Each row is a point on a landscape with many valleys, with its height.
From any point a ball rolls to the lowest of the 2 points nearest to it. It stops when none of these is lower. Distance is the straight distance between rows; heights are no part of it.
<453> height 251: [ 80  84 122 100 124 171 172 115  88 177 150 165 161 149 165 142 118 161
 124 141 138  99 100 115 149]
<397> height 500: [145 104  86 118 108 116 129 107 129 169 133 135 124 121 149 160 113  67
 184 130 156  94 104 195 124]
<580> height 205: [118 104 129 148 140 148 111 111 127 105 144 150 120 102 138 150 114 112
 180 141 124  36  77 175 152]
<681> height 586: [104 129 169 124 155 109 106 122 137 157 147 149 132 116 144 106 145 126
 127 128 126 102 139 106 101]
<480> height 481: [117 128 163  86 112 129 167 112  80 100 155 148 148 126 134 111 122 124
 132 150 112 130 115 148 152]
<355> height 607: [124 145 188 146 154 162  96 143 153 118 143  82 124 135  88 150 124 161
 127 145 100  81 124 155 107]
<44> height 265: [107 122 121  90  77 125  95 111 101 208 132 196 127 137 159  70 148  98
 150 112 101  97 134 106 116]
<490> height 282: [134 150 134 149 123 110 124 118 184  83 109 101 129 119  65 158 126 118
 109 157 170 142 118 111 118]
<79> height 542: [114 129 178  48  88 154 100 150  80 146 102 173 134 129 115  68 152 168
 112  97 101 170 156 114 140]
<357> height 422: [ 97 187 100 181 101 124 164 161 139  63 163  92 164 171 141 166 120 129
  90 131 155 193 123  77 154]
<461> height 553: [140 130 164  45  57 140  80 150 100 177  98 175 125 114 130  47 172 133
 106  77  93 165 160 120 121]
<891> height 421: [107 158 147  91 111 138 164 138 101 155 134  81 142 186  99 145 115 135
 112 148 142 170 140 121 101]
<127> height 356: [133 145  83 131  99  95 192 139  95 122 130 111 140 140 169 131 101 117
 112 138 175 165 103 103 122]
<889> height 237: [ 89  74  93  80  91 164 170 102  89 205 142 193 148 124 170 113 110 126
 136 131 141  97  92 114 147]
<14> height 331: [134 151  72 146 146 117 138 126 131 102 131 142 119 103 164 165  76  84
 159 127 199 128  87 136 146]
<261> height 287: [113 131 148 173 158 140 122 141 158  70 169 133 153  81 145 163  96 111
 110 147 178  96 106 130 142]
<489> height 277: [172 125  83 109 138  77 151 122 134 127 120 157 107  85 153  92 116  83
 145 110 160 134 111 141 127]
<253> height 173: [142 108 114 175 142 144 132 129 153 113 147  98 131 103 151 159  84 138
 132 131 155  46  59 171 133]
<241> height 510: [143 102  97 151 146 114 132 136 143 193  89  84 121 192 122 154 136 157
 116 119 141 123 140 135  85]
<377> height 209: [134 162  93 174 105 114 103 110 194  93 119  97 127 110  78 176 117  71
 111 131 184 132 118 122 112]
<605> height 443: [106 192 124 178 122 145 140 155 134  50 142  67 144 180 101 176 127 146
  98 133 128 186 144  89 153]
<476> height 272: [ 96  93 119  90 114 146 191 135  59 140 133 160 142 153 156 105 106 183
 109 119 120 129 106 100 161]
<694> height 643: [105 138 191  73 144 154 128 141 104 124 136 188 127  94 106  63 153 189
  92 162 100 145 145  76 124]
<840> height 304: [151 170  99 155  98 120 138 106 148 148 144  44 129 175  92 178 123  70
 120 149 150 141 133 137  87]
<648> height 266: [166 145 102 162 154 109 111  94 138 132 119  72 105 151 140 175 124  83
 147  98  96 109 149 176  93]
<710> height 193: [136 120 138 109 138 101 148 131 156 114 107 107 129 125  74 122 128 146
  99 135 144 159 143 120 116]
<816> height 493: [126 115 128  97 113 115 161 103 104 133 155 139 133 120 127 127 122  94
 160 147 133 100  93 163 132]
<64> height 563: [166 121 136  93  86 101 125 150  85 147 108 158 125  83 188  50 144 130
  92  79 140 169 140 104 112]
<69> height 361: [148 131 139 163 141 102 140 162 177 147 148  85 153 141 146 138 148 124
  81 141 165 153 155 143  90]
<618> height 337: [159 100 162 164 194 155  75 120 179  80 102 126 110  66  91 125 158 171
 149 146  83 123 150 148 149]
<362> height 520: [136 160  64 177 127 107 129 124 145 108  96  78 133 173 130 187 116 100
 102  84 146 189 164 103 114]
<173> height 211: [131  77  88 123 121 112 176 154 122 188 129 173 148 154 194  97 142 160
 100 108 143 124 118 143 148]
<208> height 391: [100 126 146 107 122 161 128 109 113 177 126 111 122 173 105 149 125 160
 161 161 111  82  98 132 109]
<754> height 313: [122  80 135 136 137 147  72 124 150  81  99 211 108  81  83 104 165 124
 182 136  81  92 143 162 173]
<387> height 368: [ 97 140 125 153 110 167 159 123 127 119 150  59 140 161 100 193  86 142
 124 156 153 105  88 111 130]
<736> height 353: [111 125 118 141 157 132 133 133 130  87 153 178 133  76 160 148  82  88
 147 139 188 102  98 141 153]
<446> height 252: [ 74 105 118  87  79 142 114 111 105 199 134 205 139 119 152 116 143 109
 162 151 126  74  97 118 124]
<560> height 454: [135 175  91 226 118 147 121 125 181  52 158  48 117 141  99 176  96 116
  97 109 135  98  93 102 145]
<170> height 122: [140 118  87 174 145 127 186 145 143 117 158  95 129 132 184 169  90 144
 125 140 166  89  62 151 138]
<425> height 281: [110 148  98 147 111 124 117 116 152  96 140 118 133 101 109 193  89  45
 161 137 190 120 101 147 127]
<550> height 540: [150 128 136  93 104  99 102 122 103 157 114 137 124 115 136  94 139  68
 138  84 114 171 185 149  91]
<557> height 325: [155 127 165 160 190 121  94 144 192 125 119  90 118  88 118 119 169 186
 119 152 100 138 149 125 121]
<468> height 507: [160  94  81 132 137  97 123 111 135 187  81 129 112 165 127 129 137 123
 134  93 136 124 150 150 101]
<466> height 229: [ 79 117 168 113 126 163  90 118  83 100 140 186 119 132  95 134 138 117
 194 152  75  79 129 146 150]
<49> height 659: [123 132 167  81 153 136 105 136 131 142 116 156 101  85 103  44 156 178
 111 125  82 158 160  63 124]
<523> height 276: [120 124 116 102  99 128  94 121 102 217 104 166 125 179 154  89 150 140
 138  94 106 123 153 113 117]
<864> height 503: [133  81  77 140 139 128 123 104 136 171 117 119 116 149 146 166 108  99
 168  87 143  90 122 171 128]
<682> height 414: [144 137 134 146 121  97 119 130 152 154 141 117 155 120 147 152 140  80
 128 140 186 141 144 158  99]
<306> height 616: [ 95 134 198 110 161 191 106 139 137 132 150 139 121 144  78 122 144 180
 125 165  98  76 124 148 122]
<325> height 388: [117 173  81 175 113  96 182 161 127  95 156 108 146 140 180 144 108 113
  95 139 179 169 108  86 131]
<885> height 515: [133 135  89 184 128 125 133 150 153 148  94  50 133 195 118 196 120 149
 102 122 159 152 143 112  90]
<396> height 298: [149 109 101 104 137  96 121 112 134 103  96 200 105  70 130  94 134 114
 167 128 137 107  98 151 161]
<3> height 551: [154 113 149  62  63 112 100 144  89 156  95 148 128  93 139  76 135  94
 112  78 135 178 162 125 100]
<293> height 382: [120 113 136 140 124 157 166 121 116 139 138  80 140 167 128 170 112 175
 125 164 132  83  79 141 127]
<15> height 400: [ 97 128 147  90 123 160 128 117 103 193 135  91 135 187 108 151 125 128
 154 130 115 127 140 140 104]
<610> height 239: [182 140 140 110 158 106 111  96 134 101  91 112 103  99  95 103 171 143
 152 138  56 169 153 147 134]
<774> height 186: [133  88  76 152 133  98 187 179 131 167 132 110 144 170 189 131 125 155
 101 125 165 143 130 131 101]
<392> height 279: [146 143  98 140 111 133 122  83 109 171 120  54 120 177 111 193 119  76
 158 129 121 125 142 153  76]
<858> height 455: [102 144 170  67 102 139 162 133  78 122 142 122 149 141 100 125 114 134
 109 156 132 154 127 117 127]
<150> height 242: [167 148 130 157 155 117 138 111 147  78 134  60 118 139 107 164 129 111
 131 119  97 132 136 163 126]
<572> height 336: [125 146  86 163  89 146 154 113 150 150 153  56 143 161 113 197  94  81
 129 138 180 135 109 118 112]
<741> height 307: [121  88 121 113 120 130 112 119 131  95 105 231 115  94 116  97 142 129
 168 142 109  86 106 151 184]
<852> height 668: [139 104 136  88 126 125  88 124 147 163 110 174  94  91 125  27 169 145
 117  83  59 146 176  83 153]
<591> height 474: [112 165 163 136 151 137 134 153 117  52 133  96 135 141  96 133 114 135
 106 121 113 203 182 101 152]
<718> height 163: [132  84  62 158 129 125 195 145 129 176 132  96 135 163 176 159  99 153
 128 132 177 119  95 127 115]
<152> height 598: [111 147 168 142 150 126  94 118 137 125 144 111 121 118 123 151 124 111
 153 136 121  84 124 132 106]
<861> height 526: [155 185  85 156 122  81 133 116 110  96 107  89 111 145 150 140 116  92
 118  95 129 187 153  84 114]
<687> height 367: [118 132 169 195 169 163  86 147 174  60 157 102 135  77 106 156  96 131
 104 141 147  87 123 117 132]
<908> height 322: [151  98 129 152 165 122  81 115 169  86  86 152 108  79  94 141 147 140
 161 131 111  96 118 167 146]
<176> height 573: [115 121 156 103 108 141 106 126 113 147 160 211 141 114 182  58 161 134
 119 113  68 114 143 123 178]
<200> height 502: [114 120 135 146 143 127 161 155 100  46 118 127 138 137 104 137 102 161
 104 130 139 174 136  98 171]
<391> height 528: [107 130 155  80 120 134  98 126  78 108  86 162 118 123  91 103 130 149
 139 114 105 156 150 104 137]
<943> height 206: [182 161 132 153 161  89 134 103 141  65 121  94 105  97 123 128 146 123
 141 150  96 158 134 133 133]
<716> height 260: [151 127 150  95 151 135  87 122 147 137  90 150 109 131  91  88 184 180
 142 126  50 157 166 142 155]
<192> height 297: [153 147 141 130 141 100 141 162 168 147 115  82 140 150 112 122 158 143
  83 139 141 183 174 118  88]
<266> height 425: [132 150 140 207 150 145 125 152 180  65 159  57 131 125 112 169  99 139
  89 113 139 109 121 121 131]
<791> height 577: [111 119 151 117 145 130  93 118 148 158 150 186 130 115 146  80 162 136
 133 126  80  94 145 123 147]
<309> height 283: [147 147 171 116 175 140  82 132 179 161 110 124 103 116 109  82 190 191
 138 141  65 151 167 127 122]
<635> height 570: [141 126 146  88  84 118 127 135  95 163 144 202 140  98 205  41 161 137
  91  93 102 137 128 111 153]
<746> height 218: [ 95  98 168 130 132 171 111 119 123 117 177 178 127 113 114 122 132 117
 162 157  83  35  98 166 149]
<393> height 532: [163 145 105 112 136  89 119 109  95 110 106 119 110 120 143 118 117  82
 131  75 110 181 172 124 115]
<622> height 626: [ 94 145 200  95 155 164 102 135 122 123 133 178 124 113  84 104 159 184
 118 184 108 112 133 114 123]
<593> height 517: [107 112 145 119 148 133 112 120  90  64  93 155 116 122  81 136 105 133
 150 130 124 149 146 118 159]
<592> height 310: [116 118 114  94  99 120 183 147  54 129 139 133 141 126 176 101  94 134
 107 104 141 162 113  86 135]
<521> height 243: [164 109  97 113 129  81 176 136 124 158 138 157 129 109 186  81 131 117
 107 125 164 133 110 142 116]

Where does a ball stop that starts at each point below?
<355> -> <943>
<3> -> <943>
<885> -> <943>
<200> -> <889>
<480> -> <943>
<127> -> <889>
<908> -> <170>
<521> -> <170>
<466> -> <170>

Call two points neighbours if one is among the 2 nearest of the other. Go from one point of each pair to the other, from neighbour to neighbour, staying as low as possible. Name the highest point that can't be avoided.
<889> and <943> -> <468>
<261> and <377> -> <736>
<943> and <170> -> <618>
<710> and <377> -> <490>
